Each row is a point on a landscape with many peaks, with its height.
A climber steps from a point to the highest of its 2 nearest points, and stops where none of them is higher. Distance is the straight distance between rows; heights are no part of it.
z_18 (h 408): [ 18 -23   1  16  -4   8 -10 -27   6   5 -16  -6 -12 -13  -5   8  -1 -25
  16   6   2  23 -17   2  12  -2]
z_999 (h 111): [-26  -5   6  -3  18   6  -7   5  20   1   0   6   6  10   4  -8 -19   5
 -20   0  10 -22   3  11  -6  -7]
z_210 (h 272): [-16  24 -15  -2  19  -3  -6   0  -4  -9  19  20  -4  13  -3 -10 -11 -17
  -6   3  -5   8   4  22 -13  -6]
z_497 (h 70): [ 13 -28  -4 -14   5  22  20  -8 -10  -2   5  -6 -29 -10  -5  -4   4  12
  13  -5   3   8   8  17  20  -8]
z_309 (h 163): [-14   4   8  -8 -22 -32   2   7 -14  25   5  -8 -18  17 -10  12  11 -15
 -19   0   7  18  -3  11  13   9]
z_250 (h 115): [-31   4  -1   8  15   3  -6   8  -5  -4  11   0  -2  24   5 -20 -12  10
 -23 -10  11 -19   2  20  -8  -2]
z_447 (h 490): [  2 -19 -22 -14   0  -1   9 -17  13  -5   9   6 -24   3  -7  -1   1   8
   0  -5   7   9  -9  -4   8  -2]
z_820 (h 160): [-27 -11 -10  -2  22 -10  -6 -27   8 -17  11  20   5  15  -8   3 -11 -35
 -13  -6   8  -2   3 -22  -6 -11]
z_986 (h 278): [  0 -35   0 -25   6   7  25 -14  10  -6   4  -3 -20  -7   5  -2   8  22
   8 -19  16  -2  10 -16   7 -10]
z_595 (h 594): [ -4 -21 -27 -13   7  -9   6 -22  17 -10  -1  11 -20   3 -13  19 -14 -15
  -7  -1   0  17  -5 -16 -10  -8]
z_566 (h 346): [-12 -12 -15  10   4  -8 -14 -29  -5  -7   3   0 -23   6   5 -10  11  -1
  -2  -2  12 -11  -5  -9   1   9]
z_957 (h 512): [-31  35  13 -15 -10   0  11  20   3 -11  24  17   7   1   6   5 -10 -22
 -13   1  -3  -6  13  22 -17  -8]
z_585 (h 322): [ -2  16  -1  11  -4 -15 -23 -13  10   8   2   1   4  17   0  -3   9 -17
  -3  10  -4   3  -7   9   7  11]
z_998 (h 244): [ -4 -25 -12 -14   5  13  20  -8  -6 -20  10   0 -24  -3   2 -13   7  30
   1 -18  12 -16  -1   3   1  -4]
z_692 (h 580): [ -1 -26  -9   0  14  14  13 -14 -41   2  10   3 -36  -3  -7 -10   7 -34
  13  -1   5  14   1  12  13 -20]
z_120 (h 279): [-11 -16   8   9  12 -14 -25 -22 -11   3  -7  -1 -11  22 -13   5 -15 -34
 -15  -4   6   0  -8  -9   8   3]
z_81 (h 363): [ 22 -17   6  -5   3  19   2 -29  12 -18  -2  13  19  -9 -16 -10   1  -8
  19  -5   1  11 -10  -5   6  -7]
z_75 (h 423): [-15  31  30  -5 -28 -15  -5   9 -21  13  12   3   4  -3   0   6  18 -42
  -8   4   2   1  15  17   8  14]
z_737 (h 150): [ -8  -1  14  -8 -15 -25   3  15   7  23  -1  -6  11  15   5  19  11   5
 -19  10   2 -18  -7  -6  19   7]
z_947 (h 342): [ 17  -7   8  13 -11   4  -2  -6   9 -19 -31 -12 -22 -18  34  -5  24  -3
  34  -1  -6   7  16 -26  -5  -2]
z_708 (h 420): [ 11  -6   2  -7  18  -3   3  15  17   7 -19  -9  21   5  18  32 -25  21
  -7  13  -5 -11 -11   0   9  -5]
z_186 (h 255): [ -6  12 -22   0  25   3  -8 -26   9 -20   9  19  -4   3 -11  -4 -14 -20
   5   3  -2  16  -3   6  -7  -3]
z_844 (h 478): [ 10  -8   4   5  13   8 -11 -12  21   0   0   2  25  -2  -7 -18   4   9
   6  -2   9  -8   1   0   7  -1]
z_588 (h 106): [-24  -4   2  -4  17   2 -12   1  28  -2  -8  11  19  -2   2  12 -20 -10
 -19   2   0 -30  10 -14 -16 -11]
z_813 (h 105): [ 14 -12  -5  -1   9  12  12  13 -25   6  11  -4 -25  -7 -13 -10  -2  29
   4  -5  -3  -3  11  19   8   1]
z_37 (h 321): [  9   4  10   3  38  29   0   4   0 -11   0  -2   1  -1  -4 -14 -29   7
   4   0  -4  -2  13  33  -2  -3]
z_420 (h 526): [-15  13 -15   2  15 -12  -7   6  -7  21  10  -2  -5  -8   5 -27  15  26
  -7  10   0   2  17   9   1   9]
z_188 (h 129): [  9   7   1  -8 -33  12   5  15  -3 -31 -41   7  -6  -7  13  12  -5   4
  37 -11 -23   6   5 -46 -27  -4]
z_403 (h 217): [  7 -28 -13  18 -20  -5 -15 -19   6   2 -21  -7 -21  -4  -4   9  12 -16
  11  -3  14  -6 -12 -31  -1  10]
z_443 (h 137): [ -7  18  11   0 -23 -17   2  10   5  15  -6 -10  38   0  15   1  24  21
  -9   3   8  -7  -9   2  15  11]
z_997 (h 407): [  8 -16   8  13   7   8  -5 -13  11  -1 -11 -17  -8 -18  32 -17  21  -7
  20   2   0   6  22 -26  -6   6]
z_526 (h 122): [-16  17  -4   6 -15  -5  18  23 -23   1  25   6   6  14  -4 -13  12   5
 -18 -18   8   1   6   9 -11   2]
z_279 (h 167): [-21 -25 -12  -5   9  -9  -7 -31  -7 -20  11  10 -14   9  -5  -7   0 -45
  -2  -5  17   8  -4 -31   0  -7]
z_675 (h 402): [ -5   5 -12 -22   1 -11   9   7  28   0  -6  19  20  -5 -13  35 -15   1
 -13  17 -19 -11  -3 -11  -7 -14]
z_509 (h 352): [-20  -2   8  -4   2  -2   4  22  -1  22  -1 -15   0  14   9  -6   3  28
 -25  -1   4 -21   8  20   8   5]
z_525 (h 683): [  0  16 -20   5  13  -4   7  23 -29   0  26  16  -4 -20 -15 -42  16  20
   0  -4  -4   5   8  -1 -18 -11]
z_851 (h 533): [-10  37  -7  -1  -6  -2  16  24 -10  -5  29  14  -1   9  -1   2  -3 -23
  -9 -11  -3  17  12  17 -20  -5]
z_117 (h 340): [ -8  -3  -7  -6  15  -6   4  15  15  15  -4 -19   1  -3  17 -14   9  37
 -16   4  14 -12   4   6   7   1]
z_381 (h 396): [ 15  17   9  13  -4  -5  15  30 -29  15  19  10  10 -25 -22 -14  20  18
  -5  -3 -10  14  18   5 -12 -12]
z_272 (h 716): [  9  15 -12  11   8   5  -2  16 -27  -9  13   7 -12 -20 -14 -37  10  30
  11  -3  -3  -9   4  13 -11   3]
z_350 (h 362): [ -4 -27   4   4   3  14   8 -30  -1 -15  -3   6 -13  -1  -2   0  -6 -20
   0  -8   1  14  -3  -4   3  -6]
z_226 (h 248): [ 30 -13 -11  -7  -3  10  -2   5  12   1 -13 -18  14 -16  19  -2   9   7
  32  -5   9  -1   6 -46  -5   8]
z_355 (h 182): [-17 -32   7   0  -7   3   0 -21  -2 -11  -2  11  -5  12   3  -3   3 -38
  -2  -9   6  13   7 -47  -5  -6]
z_634 (h 138): [ -4 -15 -11   6   9   2  10   9 -45  12  19  -1 -36  19 -16  -3  -4  -9
  -8  -6   0   4   1  17   3  -7]
z_959 (h 507): [ 11  16  -8  -3 -14 -19   2  13  14   7 -11  -8  26   9  12  37  -8  16
 -11   7  -8  -3 -25 -18  -5   1]
z_536 (h 60): [  1  31  19   3 -14  -2   4  29  -6  20   5  -8  21 -18  20   1  13  -9
  -3  14  -6   4   9  31  11   9]
z_857 (h 542): [-24   2 -22   5   8 -12   0 -12 -22   7   8  -7 -25 -15  10 -23  19  31
  -1   4   7  -6  12  -3  -7   9]
z_138 (h 568): [ 19  11   7   6  26  27  -2  30 -14 -14  11   3  -5 -11 -17 -31 -17  22
   6 -11   2  -7   0  21 -12  -6]
z_252 (h 307): [ 11  10   2  14  -9 -15 -28  -4  13  22  -6   0  26   8  -2   8   8  -8
   1  20  -6  -5 -15  -5  18   8]
z_784 (h 566): [-30 -16 -10   9   3   1   2 -22 -32  -2   1  -6 -26 -22  11 -21  16  24
   5  -5  13 -21  15  -2   3   1]
z_757 (h 476): [-20  16  18 -15   4   8  -6  24  13  11  13  16   5 -12   6 -13  -4  -9
  -9  23  -7 -20   7  30   9 -17]
z_144 (h 338): [ 14 -40  -7 -23  -5  10  26  -2  18 -12  -7 -10 -13 -10  12   8   0  14
  14  -9   4   9   5 -31   5 -14]
z_363 (h 148): [-32  20   6   2   9 -25 -12  -1 -27  -8  11   2 -11  31   1   0 -15 -26
 -22   2   2   2   4   9   2   6]
z_339 (h 694): [ -5   1 -20   0   3 -22 -11 -19  15   3  -2   8 -20   8  -9  12 -10 -24
  -7   8  -3  21 -12  -7  -4  -5]
z_308 (h 7): [ -1 -10  -6 -25  27  14  13   6  11  -5  10   3  -7   4  -5  -5 -21  17
  -6  -6   4   3   7  19   7  -9]
z_439 (h 422): [ 13 -27 -19 -15  -1  -3  11  -5  22   6   2  -5 -20   2   0  17  -5  13
  -1  -4   9   2  -5 -24   1  -7]
z_861 (h 195): [ 11 -30  -3  11 -13 -15 -14 -13  -2  22 -10  -9 -17   0 -14   6  14 -16
   3   5  12   3 -14 -21  17  11]
z_840 (h 143): [ -4  11  18   1 -20 -16   2  14  -9  25  -1  -9  22   7  10  14  14   1
 -13  14  -3   0  -5  13  22   9]
z_46 (h 87): [  5  16  -2  12  13   2 -19 -13  26  -3 -10   3  31   5  -8   5 -14   5
  -1   3  -9 -10 -12   2 -12   7]
z_220 (h 154): [-31   6 -14  -5  22 -17  -7 -11  14 -15  12  22   3  17  -1   1 -18 -13
 -17   0   3  -7   5  -7 -12  -5]
z_22 (h 351): [ -5  17   8  -4  21  15   2  19   8  -7   4   6   8   6  -8  -2 -31  11
  -8  -2 -11  -3   1  38  -8  -7]
z_524 (h 389): [ 20 -15 -17   5 -13  -1  -7 -17  13   1 -12  -7   4   2 -10  17  -5  12
  11  -4   3 -10 -22 -32  -5   5]
z_730 (h 421): [  6  16  18  11  -9   5   9  34 -29  20  21   7  13   5  -9  -1   5  -2
 -10  -9 -12   3  11  25  -5 -11]
z_200 (h 184): [  7 -20  17 -12 -16  16  14   9   9 -14  -8   5   3   3   9  -5   0   4
  12  -8 -21  12  16 -46 -15 -11]
z_973 (h 79): [-10  35   6  11   1  -2 -15  -4  10 -10  -2   7  27   9 -11  10 -12  -4
 -10   6 -15  -2  -8  23 -15   7]
z_846 (h 366): [ -3  -2   5  -3 -14   2  13  20 -17  12   9 -11   4  16  -2  -7   8  36
 -18  -8  -3  -6  -4  19   6   5]
z_211 (h 266): [-14   0   2  17  15  -3 -21 -36 -16  -9   4  10  -1  23 -13  -4  -9 -39
  -5  -1   5  -2 -10   4   4   1]
z_901 (h 437): [ 14  -3   8   3  13  22  -8 -15   1  -4   7  15  24  -2 -21 -22  -2   3
  13  -6   2  -4  -1  17  11  -3]
z_201 (h 563): [ 11  19  -7   2  -9   2  15  17 -20  -1  27  18  -6  11 -20  -3  -1  -6
  -3 -12 -10  19   0  16 -14 -11]
z_174 (h 294): [  6  10 -11  15  -8  -4  -8 -23   8 -14  -3 -12 -16   9   4   4   2  18
   7  -5  -6   1 -23   3  -9  12]
z_457 (h 590): [  7 -22   0   5  15  10   6 -13 -32  22   7   1 -20 -19 -15 -17   6   2
  12   3   0   8  24  11  17   1]
z_390 (h 236): [ -3  -1 -22  22  -6   6  -6 -18 -28 -27   2   3 -38   1  -4  -1  -3  -9
  17  -5  -2  -1 -18  16  -2   4]
z_338 (h 298): [ -7 -11   1  10  -2 -17 -17 -22   0  -3 -17  -1   0  20 -25  21 -15 -15
 -21  -7   3  -6 -12 -24  -8  10]
z_607 (h 454): [-30  28  13 -21 -14 -10  17  19  33 -13   1  -6  12 -17  27  28  -8  -3
 -19  16 -16  -6  -1   9 -18  -2]
z_911 (h 439): [ 22  15   7  -4  12   0   0   8   5  -1  -3   0  27  -3  -1   8  -7  20
   7  13  -5   2 -16  23  19   0]
z_414 (h 355): [ 12  -6   6  22  -5  20  -8 -34 -15 -24 -10   7 -14 -14   0 -11  11 -13
  27  -8  -1   1  -3  14  10   1]
z_694 (h 135): [ 12  -6   7  -9  -5  30   8  21  -1  -5 -22   1  41  -4  10   8 -17  -4
  19  -5 -26  19  16 -44 -22   5]
z_936 (h 633): [-14 -25  -1   2  -9   8  10 -21 -22 -17 -10   3 -25 -17  18 -16  24   7
  14 -13  14  -9  13  -4  11  -4]
z_701 (h 282): [ 21 -13  -1  19 -12   8  -8 -14   5  -8 -30 -23 -17 -12  28   4  10   4
  25  -5   4 -12   0 -30  -3   8]
z_135 (h 438): [ -9  30  28   2 -10  13   6  28 -19  10  18  15   6   8  -7  13  -4 -26
 -11   2 -12  -7   8  32  -5 -14]
z_661 (h 293): [ 26  -6  -6 -18  22   2  12  10  26 -18 -15 -21  18 -10   6   9 -14  34
  15   2  17 -15 -15 -26 -15  -1]
z_790 (h 96): [ 12 -15  -2   0  14   6  -6  10  27  10 -11  -8  17  -6  18  14 -15  -8
   5   4   4  -7  18 -28   1   0]
z_747 (h 336): [ -2  29   2  13  -6  -9 -12   0 -18  11  15  10   0  14  -7  -6   6 -26
  -6   3  -2  13   2  20  -1  13]
z_298 (h 114): [ 16 -16  16  -6   5  20   5  11  17   1 -14   2  29  -8  16   6 -12 -14
  15  -1 -10  19  21 -36  -1  -6]
z_756 (h 451): [  9  -8  -9   2 -16 -10   1 -15   7   2  -6  -4   4  14 -22  17  -8   9
  -6  -3  -1   1 -28  -5   4   4]
z_26 (h 124): [  5 -20 -14  -3  -9   9  13   1 -40   4   9   4 -40   2 -16  -2   4  12
   1  -6  -2   3  -5  18   6  -9]
z_586 (h 356): [ 10 -12  -3  12   8  -1  -9 -17  11  13 -16 -10 -16  -1 -16  24 -16 -28
   4  13  -4  23 -13   8  10  -3]
z_725 (h 285): [ 22  -7  -5   2  -5  -4 -21  -8  22  21  -8  11  26   0 -11  18  -2 -24
   5  16   2  -4 -10 -24  20  -7]
z_263 (h 565): [ 16  -5  -3   4  16  14   1  -2  -8  10   4  -2 -12   7 -11  -2 -14  -4
   5   3  -9  11   2  27  10  -2]
z_43 (h 486): [-36  27  21 -22 -22  -9  12  16  16 -13  11  -2   4 -13  18  18   0 -24
 -16   2   4  -9   8  15 -12   8]
z_576 (h 175): [ -3 -16  -6   3 -14 -18  -7  -9 -16  28   0  -7 -23  12 -21   4   7 -12
  -8   7   6  15 -15   9  19   5]
z_478 (h 365): [ -2 -11  -3  14  -4   0  -7 -23 -30   4   5  -2 -20   5  -6 -13  15   6
  -2  -5   4  -9  -5  10  10   9]
z_325 (h 280): [  2  18 -11  11  23  11  -7  13 -12  -2  25  13  -6   8  -3 -28 -10  -5
  -3  -1  -1   1   7  22 -15 -10]
z_572 (h 337): [ 11   2 -23   3 -10  -7  -4 -22  17 -23 -13   0 -13  -4  -9  21 -10  14
   9  -9  -4  -1 -26 -20 -20   7]
z_176 (h 327): [  0  -3  -5 -17  30  -5  -6  19  28  16 -15 -17  12 -13  22 -16   2  25
  -4  12  17 -18  11  -7   4 -12]
z_579 (h 142): [  9 -18   4  -1  -5  -9  -7   5  11  26 -12  -8  13  12   6  23  -3   1
 -13  11   6 -19  -8 -13  19   7]
z_848 (h 495): [ -9  13   5  -5  14   5 -12  20   4  11   5   7   9  -6   1 -25   5   9
  -9  11   2 -15  12  28   5  -6]
z_218 (h 216): [ 26 -15  -4 -11 -18  21   4  13  -7   1 -16 -30  10  -4  28   9  -7   4
  36  -5   4   4   6 -50 -14   9]
z_558 (h 455): [-26  18  28 -12   1  13  -4  18  -4   9  15  22   3   5 -10  -3 -11 -24
  -9  13 -14 -20   8  31  -7 -17]
z_682 (h 388): [ 31   7   1  -6  18   3   0  -2  12 -10  -4 -10  19 -14  -8  -6  -1  28
  16  11   3  -3 -21   5  16   8]
z_365 (h 509): [ -1 -30  10   6   3  16   6 -19  -8   4  -9 -13 -10 -14   9 -12  19   4
   8  -3   1   3  15   1  14   2]
z_449 (h 144): [-17   0  -1   1   7 -18  -7   2 -38   9  14   0 -25  27  -6  -4  -3 -18
 -17   3   3   5   0  12   9   2]
z_215 (h 487): [ 26  19  14  -1   8   6   8  31 -12  -3   3 -13  23  -5  -5  -6  -7  28
   6   7  -2   8 -16  28   9   6]
z_893 (h 313): [-16   7   3   5  -8 -23 -21  -9   7   0  -4  11  14  22  -7  18  -8 -12
 -21   1   0 -22  -8 -25 -13   8]
z_891 (h 291): [ 21   4  -4  17   4  27  -9 -16 -21 -15   5  -3 -16  -4 -12 -12  -4   6
  21  -8  -6  -3  -5  24   0   8]
z_152 (h 400): [ 13   0 -10  -9  -7 -22   6  11  11  22  -4 -11  -1   2  10  13  14  17
  -5  16  -6  15 -11   0  16   0]
z_858 (h 331): [ 25   7 -13 -15  10  -8  -1   1  30 -13  -6   0  19  -6  -5  16 -13  27
   6   4  -1  -6 -14 -20 -13  -4]
z_699 (h 66): [-10  35  18  -1  -5   1   0  27  12  -1   4  -5  15  -6  18  -1   4  -1
  -2   5  -5   5   1  32  -6   2]
z_107 (h 535): [  0  -6 -14  -1 -26  -3   6 -19 -11 -14   6   3 -25  11 -19   6  -2  14
  -3 -10   2  -1 -34   4   1   4]
z_195 (h 612): [  0  11 -20   4  -2 -11 -10 -15 -12   1  11  11 -23  11 -16  -3  -2 -27
   4   6  -3  26 -16  12  -1  -5]
z_53 (h 238): [  8 -21   4   5   1   8  -5 -11  12   7 -13   9  14   2  -8  18 -13 -40
   4  -5   1  10  11 -31   0  -2]
z_322 (h 466): [ 23  -8 -13  -3   7  -5  -3  13  10  16 -14 -17  23   1  15  30 -14  19
   1   6   2 -12 -18 -27  -1   2]
z_822 (h 265): [  7  16 -10  19  -6   0 -10 -16 -14  -9   2  -4 -26   9  -5  -4  -5   2
   6  -3 -10  10 -15  22  -5  15]
z_391 (h 385): [ -4  24   3  12 -13  -5  10  32 -23  16  12   6  23 -16  -5 -25  23  22
  -8 -10   4   3  16   8 -12   4]
z_148 (h 715): [  6 -20   1   1  18  21   6  -9 -28  13   6   4 -21   1  -8  -8  -1 -18
   7  -2   1  15  18  21  11 -12]
z_170 (h 395): [  6  -8  -4   3 -10   0   2  -6  -9  12   4   0  -2  13 -15  -5   8  20
  -3   0   2  -5 -11  13  12   7]
z_288 (h 132): [-16  23  21  -8 -30  -1   9  18   7   7   6   1  34  -7  10   2  13  11
 -13  -3   6 -15 -10  15  10   6]
z_964 (h 381): [ -4   7   4  -3  19   3   6  16  18  -2 -11 -11   8   8   7  13 -25  23
 -14   6  -5  -5  -4  20  -2  -3]
z_578 (h 345): [  0  26  -2   4  -9 -19  -5   6 -15  20  13  14   4  -3 -10 -16  23 -13
  -4  13  -3  18  13  15   3   6]
z_592 (h 118): [-19   5 -12   5   3   1   7   9 -26  -2  22   4 -14  24   4 -22   1  18
 -17 -11   1  -9  -3   8 -13   3]
z_754 (h 334): [ 27  -7   0 -10  12   1   7  -6  12 -20 -12 -17   1 -10   4  -2   3  35
  19  -2  11 -12 -18  -7   5   4]
z_886 (h 97): [ -6  -5  -1  10  21  15  -8  -2  26 -10 -20  -1  34  -5  -2  10 -21   1
  -5  -5  -3 -16   7 -14 -19  -2]
z_979 (h 243): [ 12 -16 -12  22  -9  -7 -15 -22   6   3 -22 -23 -25  -2  12  11   9   7
  12  -2   7  -8 -12 -15   2  11]
z_684 (h 639): [ 17   6   6  10  20  22   0   7 -20 -21  -1  -6 -12 -19  -5 -30   1  30
  21  -8   9 -15   1  17  -1   6]
z_169 (h 205): [ -7 -33  18   2 -11  11   7 -10  -2  -2 -20  14   7  10  -7   9  -9 -38
  -1 -10 -12  25  11 -46 -12  -9]
z_845 (h 323): [ -1   3  -7  10  -5 -18 -25  -8  21  10  -3  -6  10  17   0  10   1   3
  -6   0   3 -17  -5 -24  -6  10]
z_517 (h 357): [ -6  31   0  -9 -23 -15   3   9   2  15  14   1  16  -5  -2   1  27  -8
  -8   8   6  14   8  12   9  12]
z_416 (h 621): [ -6  11 -10  -2 -20  -3  12  -3 -14  -7  20   7 -13  22 -17   1  -3   8
  -8 -12  -1  16 -13  15  -4   4]
z_354 (h 636): [-22  21  15 -15 -17 -14   8   6   4  -3   1   8  11  15   1  23 -12  -9
 -24   0  -7  -1  -3  15  -7   7]
z_337 (h 528): [ 18  26  11   0  16  12   5  39  -9  -8   5  -8  12  -5 -10 -27 -13  25
   0  -2  -2  -3  -7  24  -8   0]
z_236 (h 262): [  6  -7   4   6   1  -8 -22  -7  13  15 -14   8  18   2 -10  26 -18 -35
  -4   7   3 -11   5 -24   5   2]
z_286 (h 168): [ 11  -4  -3  -4 -31  18   5  15  -6 -14 -30 -15 -13  -2  29  10   1   7
  36 -11 -11   8  11 -47 -27   0]
z_146 (h 517): [  9 -11 -15   9  -5  -4 -12 -24  -3   1  -3   1 -30 -10 -13  -4   9 -20
  12   5   4  17 -16   4  10   5]
z_690 (h 295): [  6  -3  -1  14  34  27  -2   2 -13 -10  11   2 -11  -6  -1 -30 -14  -7
   9  -6   0   2  13  24  -7  -5]
z_632 (h 274): [ 22 -14 -10 -10  20   3   3  -4  25  -3  -5 -18   3 -17  20 -11  10  15
  20  -4  13  -2  14 -33  -1  -1]
z_814 (h 504): [  3 -30  -7  -2   3   1   2 -20 -17  22  -5  -6 -17 -18  -8  -6  17   8
   6  10   3   8   8   5  24   6]
z_877 (h 225): [  0 -26  10  -1 -19  10   9  -8  12 -22 -10   9 -13  -5  20  -3  11 -11
  17 -13 -13  16   8 -33  -6 -14]
z_267 (h 700): [ -3  18  -1  -6 -12  -9  10  11   2   4   9  -1  -3  18   0  10  -7   7
 -16  -2  -5  13   2  19   3   2]
z_228 (h 151): [-40  22   2  -1  10 -22 -11   5   3  -9   9  11  -3  22  10   5  -9 -17
 -23   3  -2  -8   9   8 -10   1]
z_567 (h 32): [ 20 -23   0 -25  17   7  21  -2  13  -4   4   1 -14  -7  -5   2  -9  12
   8  -1   1  16   8  10  20 -11]
z_501 (h 441): [ 11 -19 -16  -6   0 -15   2  -9   3  20  -5 -10 -16 -12   0   2  18  22
   3  10   4   5  -4  -8  18   5]
z_489 (h 303): [ 18 -13  -3 -13  33  -1   3  13  25   2 -12 -29   2 -25  25  -9   6  31
  18  13  11  -6   7 -11   2   6]
z_158 (h 429): [ -5 -13 -10  19 -13   2  -9 -32 -15 -16 -14   5 -31 -16   3  -8  19 -26
  21  -4  12   4  -5   2  14  -1]
z_662 (h 155): [-11  -8   6  -6  -8 -33  -8   0  -3  26  -3  -7 -10  20  -2  10   9   2
 -23   5   8  -2   0  -8  16  13]
z_287 (h 543): [-10  23  11   0 -24 -16   5   8  13  -3 -16   0  37   6   9  40  -7   6
 -18   5 -10 -10 -17  -7  -4   3]
z_834 (h 156): [  7 -11  10  -8 -15  25   8  20   0  -9 -20   7  18   6   7  -6  -9  11
  20  -4 -38   8  13 -54 -24  -2]
z_679 (h 463): [  5  -7  22  12  16  17  -4  -8  17 -17 -12 -13   7 -23  30 -36  18   7
  24  -5   2   5  19 -18  -9  -2]
z_890 (h 127): [-19  19  14  -4 -26   3   9  20  -7   7  15  12  23  16 -11  -5   6   4
 -17  -7   2 -12  -3  17   4   2]
z_638 (h 364): [ 12   9 -16 -14   3 -13   3  -4  29  -6  -1  12  17   1 -12  20 -19   7
  -2   5 -10   9  -8  -7  -1  -8]
z_932 (h 436): [-10  27  14   5 -19  -9   8  21 -23  11  21   1  10 -12   2   4  19 -27
  -9  -7  17  -3  31  15   1   9]
z_63 (h 72): [ -8  39  17   3  -5   6   5  19   6 -10  -5  -1  28  -3   6  16 -17  -1
  -6   6 -19   1  -6  31  -8   4]
z_918 (h 457): [-17 -34   6  -1  -6  12  15 -25 -25 -17  -2   3 -28   5   7  -6   8 -34
   9  -1   5  17  -3  -2  13 -18]
z_65 (h 374): [ -1  24  -2  -9 -22 -27   2   9  22  11   2  -3  12   4  10  18  18   3
 -10   8   0  14  -6  -4  11   2]
z_453 (h 456): [-15  31  17  -9 -22   1  11  23   0   1  18  -9   9 -25  14  12   8 -26
  -2  -2  13  -9  17  24  -1  18]
z_629 (h 529): [  7 -13  18   2  18  19  -1 -16  14  -8  -5  -4  22 -15   7 -28  11   0
  14  -4   5   0  15  -6   4  -2]
z_329 (h 333): [ -5  -5  -8  18   3 -17 -19 -16   5   8  -4 -11  -3  12   9 -12  21   7
  -6   1  10 -20  -1 -18  -5  13]
z_253 (h 511): [ -1  21  -3  -5  18  -8 -16  14  16  11   5  -3  15 -17   3 -29  15  25
  -3   9   3  -3   8  15   1   5]
z_717 (h 219): [ -1 -17  -4 -15  10   8  11 -10  10 -27  -2  -8  -6 -13   9 -19  14  43
  11 -18  23 -23   1  -9  -4  -4]
z_519 (h 283): [ 12 -23   6  -2 -12  16   8 -27  12 -25 -12   7  -2  -7   1   3   1  -7
  16 -14  -5  12  -4 -21  -2 -10]
z_745 (h 453): [ 17   3   4  10   0   4 -10 -11  -8  17  -6  -6  -5  11 -15  17 -14 -15
   2  13 -11  20 -14  30  17   2]
z_972 (h 589): [-20  20  26 -11 -36 -16   4   3  20  -9  -3   9  24   6  -5  30  -4 -14
 -19   5  -5 -17  -8  -3   0   4]
z_426 (h 409): [  9  20  18  17 -12  -1  21  39 -25  18  19  12  20 -22 -14  -2  19 -13
  -8  -7  -2   5  24  14  -6 -18]
z_791 (h 428): [-17  16  -1 -19  -1 -11   3  21  36  -3  -3  11  13 -15  14  30 -13  -4
 -19  21 -20 -18  -4  -9 -18 -11]

Call two points neighbours if one is among the 2 nearest of the other. Go from one point of each pair to the other, from neighbour to neighbour, staying as high as possible. Name the lowest point that can't be avoided.
z_148, z_629 -> z_519
z_148, z_936 -> z_814
z_339, z_936 -> z_586
z_936, z_272 -> z_381

Where does a climber stop that starts at each point below?
z_449 -> z_148
z_22 -> z_267
z_236 -> z_148
z_309 -> z_629
z_661 -> z_272
z_391 -> z_936
z_286 -> z_170
